Points, in no order, along strands that fork, close into loops and pass close to each other.
Points whose rows are less than 76.6 apart are linked; no others are. Some points are linked to none.
voka: [-37  -7  -2  45   0 -11 -39  -1 -19 -13   4 -38 -10  -7 -10   8  17 -35
 -17  11]
guve: [ 21 -12   3  16  39 -36  21 -22   0  -3 -71  60  31  16   0 -25 -28  14
   0 -18]
duv: [ 32  -7 -25  -7  39 -29  24 -33  15 -17 -61  79  22  23  21 -20 -31  26
 -32 -16]
bupu: [-29   2  13  67  18 -50   1 -13 -45 -10 -23   7  15   2   5 -40  15 -53
 -30 -29]
vize: [-11 -21  54   7  15 -14  -8  19 -52  26  35 -25 -12  -9   3  33 -50 -15
  48  48]
Gufa: [-20  35  -3  26   4  34   0 -14  -8  -7   2  -9   0   1  17  14  39 -18
 -34 -14]
balus: [  5  45 -15   0   7   2  17 -37  11  -7  -6  48   3   1  18   1  40  22
 -49  -9]
nilok: [-11 -33  21   7  43  10 -10  -8 -31  52  21 -31 -24  -4 -21   3 -53   6
  39  31]
nutin: [ 14   2  -2 -34  -2 -61   0  -1  24 -34 -38   7  52  -3 -18 -45   1  36
   6 -15]
kani: [  6  27 -33 -46 -35  45   6  -4  52   1   1  47 -38  22  45  36  22  23
  -6 -13]
kimem: [ -4 -13  55  13   5 -35  -9   1 -18   4 -23 -10  18 -11  -9   8 -16  -4
  36  42]
mim: [ -8  19 -23 -30 -11  60  15 -17  37  17  -2  32 -45  26  50  39   0  11
 -21 -22]
neme: [ 34  17   7   6  10 -31   3  -6   8 -53 -47  34  15   2  19 -29  15 -21
 -27 -18]
siv: [-19  10 -32  13 -40  32 -14  29  16 -15  29 -28  -2   0 -13  21  40 -12
  -8  -5]
Tem: [ 28 -20   7 -11   9 -59  -7  10  16 -38 -48   9  40   1 -14 -47 -13   4
  18 -11]
goged: [-37  -4  16  47  25 -42  10 -24 -27  14 -25  16  22   5  -8 -31  26 -10
 -18  -6]
buzes: [ 11  13 -12 -43 -26  26   1   5  37   6   5   3  28  -4 -18  24   6  61
  30  15]
Borok: [-59  -5  44  35  14  21   2   1 -26  13  29 -34  -4  -2  16  19 -19 -17
  13   4]
kunep: [ 21 -20 -13 -24  25  48   4 -11  -9  53  -1 -13  -8   9 -26  20 -41  32
  34  27]
tidi: [  3 -50   8  -6  11  52  25  33 -14  35  44 -43 -29  15  -1  17 -37 -22
  20  -4]
ren: [ 25  21 -20 -51 -12  26 -15 -23  44  -6 -14  38 -40   8  30  18  15  24
 -12   6]
nebil: [ 15   7  -9 -39 -32  52  19  15  38   5   6  12   5  10   8  39   8  32
  22  -1]
bidu: [ -4  -8  11 -17  -9 -11 -12   2  14 -11   6 -18  20  -6 -26   5  19  28
  29  33]
dege: [-59   2 -21  40 -10 -12 -10  10   8  12  34 -17   3   6 -30   4  40  12
 -10   5]
safud: [ 34 -25  -6 -41 -20  62  33  29  16  17  12  -2  -5  15   4  42  -9   5
  29   0]
Leb: [ 12   6  -1  52  30 -31   8  -6 -29 -36 -37  24  15   4  10 -41  -4 -63
 -32 -41]
niv: [ 51 -16  23 -36   5  39  -8  26 -20  11  16  -6  -8  -6  -3  33 -25  -3
  50  38]
tene: [-34  19   9  54  28 -15 -14 -33 -49  -1  -8 -18   1 -17  13 -30   5 -50
 -37 -23]
lir: [ 46 -67   1 -34   6  44  25  53 -47  40  32  -3  10  13  -1  35 -47  -5
  28   9]
rari: [ 12  47 -16 -53 -34  16   2 -10  43  -3   3  36  21 -10   3  17  15  72
  -1  -1]
vukit: [ 35 -22   9 -52 -16  31  -7  31   0  -7  27 -17   0  -7 -18  21   4   3
  47  30]
pur: [ 12  -7 -30 -25 -31  69  39  18  29  24   5 -12 -44  19  37  30   1 -31
  -4 -47]
tet: [-21  19 -38  29 -19  33  16  13  29  37  41 -10 -14  10 -10   1  15  11
 -22 -22]
Zofid: [ 14  -6  -1  41  25 -45  15  19 -16 -48 -28  45  27  16   1 -47   1 -47
  -2 -48]
poto: [ 10  29 -36 -12 -40  42  -8  13  34  -8  24 -13 -17   3  -2  14  42   0
  -7 -13]
pada: [-31 -43  21  23  -5 -88 -15   5 -12 -16 -30  11  22   8 -23 -38   6  -1
  21   2]
Kesil: [ 49  21  50   6  16 -29 -11 -11   2  -8 -38  -3 -15 -15  20 -11 -43 -35
  11  15]
dig: [ 14  13   2 -18  19  47  -3 -23  22  21   2  -4 -41  10  10   9  -4   1
   0   3]
vala: [-44 -49  28  42  -3 -87 -24  -5 -26  -2 -16  -4 -17   6 -18 -27  -5 -19
   9  13]
Pesi: [ 42  11  33 -13  26   2 -16 -22   4   9 -23 -10 -33 -10  10  -2 -32 -17
   9  25]
fop: [  6  21  -9 -24  11  59  -5 -26  25   8  -2  11 -67  18  41  18   1 -13
 -13 -15]
sigi: [-56   2   5  41  16  39   5  -4 -13  18  32 -42 -10   6   9   9  -3 -18
 -13 -24]
nokil: [ 16 -61   8 -14  26  33  14  37 -52  51  34 -10  11  12  -7  36 -63   5
  41  24]
zuv: [-21  30 -23  30 -25  27 -22   1   1 -23   8 -18  13  -9  -6  18  54 -19
 -27  -8]
ges: [-25 -24   5 -23 -16 -59 -21   8   6 -23  -1 -19  31 -10 -36 -18  18  41
  19  28]
mezo: [ 19 -13   0 -23  26  65  18 -15   7  46  10  -7 -29  14   2  20 -39  17
  21   4]
gep: [-42  32 -47  38 -25   4   0  10   6  18  45   1   9  -6 -21  -2  44  13
 -32  -9]
gagep: [ 15  63 -25 -43 -28 -15   3 -21  35  -7   2  60  24 -19  13  -7  19  69
 -35  -7]
Kizu: [  4  45 -32  -9 -37 -17 -17  -6   8 -43   6  -2  27 -24  -6 -19  60   5
 -35 -14]
bov: [ 16  13 -52  15  -1 -59  26   2  -9 -43  -7  34  42   2 -20 -59  32 -15
 -39 -45]
gup: [  3  37 -16 -34 -21 -38  -3  -8  30   2   3  10  42 -22 -22 -29  18  68
  -3   2]
zabap: [-16  36 -22 -11 -34 -13  -5  13  36  14  35   7  25 -16 -25 -13  29  57
  -3   2]
numot: [ -4 -63 -13   3 -19  36  22  44 -13  11  50 -51 -26  17  -1  22 -18 -38
  -5  -6]
Mik: [ -8  38   8  15  23  19  10 -33   2 -10 -17  20  -8   5  26  -2  28  -1
 -43  -5]
veg: [ -4  18  37  23  -9  20 -24  14 -16 -12  17 -44 -27 -18  15  19 -11 -54
  10  15]
Zodu: [-34 -34  -1  25 -12  26  -6  34 -20  -6  43 -52 -26   2   0  35 -17 -42
   6   1]
nineg: [  7 -33  27 -18  32  59  22  10 -26  45  37 -33 -28   3  11  10 -71 -16
  32  -8]
Sadaz: [ -1  -9  56   8  16 -19 -14  -1 -44  24 -13  -7  15 -14  -5  33 -43  -1
  51  53]
lizal: [ 18  22  43  -4  31  27  -7 -26  -5  17  -4 -19 -50 -12  32   2 -46 -20
  11  12]
kude: [-14 -26   3   7  26  22   3 -12  -3  56   7 -14 -11   9 -32  14 -32  26
  35  30]
radi: [-11 -24  42  13  -4 -65 -19  10  -7 -23 -31  -2  25 -11 -14 -22   4  -5
  23  25]
zap: [ 19  20  -9 -32   5  22 -16 -41  27  -7 -25  34 -54  13  49   7   6   2
 -34   8]
koz: [-19 -49  11 -14  -8 -14 -16  34 -15 -12  43 -23  -6   3 -33  25  -1  10
  41  40]
guvu: [ 14  -9 -33 -17 -37  52  53  27  45  40  14  -3 -26  21  19  24   1   3
  -3 -41]
zer: [  9  58 -53 -11 -47  12 -17   1  27 -18  21   4  -4 -18   2  -7  50  11
 -30 -21]
vubu: [-12  -4  16  13  -4  -9 -21   6  -1 -15   3 -29  -7 -11 -19  -4  18 -11
   7  28]
kog: [ 13  27   1  -7 -16 -30  -6  -2   7 -55 -26   8  34 -15   5 -23  47  -7
 -27 -13]
paz: [-49 -20  50  31  20 -36 -22 -11 -41  25  15 -32 -28  -6  -3  -3 -35 -26
  27  26]
bap: [ 35   6 -14 -20  26 -15  -2 -40  25   2 -61  50   6   7   8  -5 -24  43
 -20   8]
tudup: [-47  24   5  44  19  19  -1 -31 -28   7   9 -22  -2  -6   4 -11  22 -25
 -29 -16]
dal: [-56  -2   8  44  14 -35   3 -17 -15  18   8   1   9   8 -17 -12  35  12
 -14   8]
zos: [-48 -18  41  27  -1   9   1  29 -41   3  49 -46 -24  -7  15  40 -39 -39
  19  11]
Ruba: [-27 -13 -16  37 -12 -64 -33   3 -11 -39 -18 -12  19 -13 -22 -32  37 -22
 -28  -8]
Mezad: [-23  18 -24  16 -12 -51  -6  -6  10  -5  11   6  30 -15 -26 -45  45  26
 -21  -2]
tefus: [ 13 -52   4 -38 -14  16  -1  55 -13  -7  52 -19  11   2 -21  31  -5   7
  41  36]
buvov: [-23  -5 -19  51   0 -32 -50  -9 -29 -23 -12 -32   4 -23 -11 -11  22 -50
 -34  -5]
poviv: [ -8  13  10  15  -4  58 -12   9 -17   4  23 -52 -37 -10  31  28 -19 -60
   3 -19]
seza: [ 10  -4   3  -9 -19  71  22  20   2  11  11 -33 -43  11  29  31 -15 -47
   3 -30]
pap: [ 23   7  36  22  18 -33  -1  -2  -1 -29 -43  10   5  -3  11 -23  -8 -31
  -9  -1]
Tibu: [ 32  18 -18 -60  -9  -8 -14 -22  24  -4 -42  10  26 -17 -23  -1 -12  70
  21  18]
Sonir: [-30 -20  33  41  22 -53 -20 -13 -20  10 -14 -23 -17  -3 -11 -31 -12 -29
   3  17]
ketek: [ -9 -13 -26  15 -22  44  37  26  35  40  37 -25 -12  24  -5  14  -2   5
  -9 -26]
Soram: [ 16  64 -36 -40 -36  -6  -1 -18  35 -20  16  64  -8 -14  32  -3  36  43
 -52 -14]
lunot: [ 53 -58 -13 -49 -20  50  39  48  -9  32  20  -6   1  19   5  32 -18  -9
  28  -6]
zedib: [ 22  30 -21 -17   8 -27  22 -28  17 -28 -26  59  15   2  24 -16  28  25
 -54 -13]
Radoz: [-20 -43  33   1   2 -35 -22  27 -39  -4  38 -19 -21  -6 -17  30 -20  -5
  32  52]
lum: [ 24 -18  -9  15  21 -52  10  13   6 -37 -40  37  34  17 -14 -57  -7  -6
  11 -34]
mezed: [ 37  12 -28 -13  12 -38  20 -12  18 -61 -35  55  24   8  17 -37  12  -2
 -37 -30]
Gidin: [ 41   9 -15 -38   9   4 -10 -35  27   9 -43  26   1  -5 -10   5 -18  49
  12  22]
buras: [ -9 -10  27  35  24 -41  18 -24 -12  12 -57  37  36   8  -3 -36  -4   4
   8 -14]
Zike: [ -1   5 -37  35  -9 -53  -3  -3 -20 -45 -16  11  42 -11 -14 -38  42 -31
 -38 -31]
giz: [ 13  35 -18 -38  -7 -49  11 -11  27 -23 -23  42  65 -13 -13 -40   6  54
 -18 -23]
dabu: [ 11   3  41  -8  34  42   1 -16 -22  32  30 -38 -44 -13  18  -1 -60 -20
  28   3]
sib: [ 10  -8   0 -22  -3  24  -1   2   4  13 -10  -1  27  -2 -31  24  -5  48
  39  34]

A piece is two or more points that can be reached from each other along the links. Count, over all rows, the pieces, the separate loops (a circle has one, a figure eight two, a Y none), the forks (points with three links) and the tips (points with one).
pieces | 4
loops | 3
forks | 8
tips | 10

How many points has the smallest loop of links through each point below? Write - if it is on no loop.
neme | 12
numot | 19
fop | 5
Sadaz | -

Name the points in between on the shortest way along the links from the first point to the second, in order.
vukit / vala | tefus > koz > Radoz > vize > Sadaz > kimem > radi > pada
poto / bap | siv > zuv > Gufa > tudup > tene > bupu > goged > buras > guve > duv
nilok / ren | kude > kunep > mezo > dig > fop > zap
gup / balus | giz > nutin > Tem > lum > Zofid > Leb > bupu > tene > tudup > Gufa > Mik
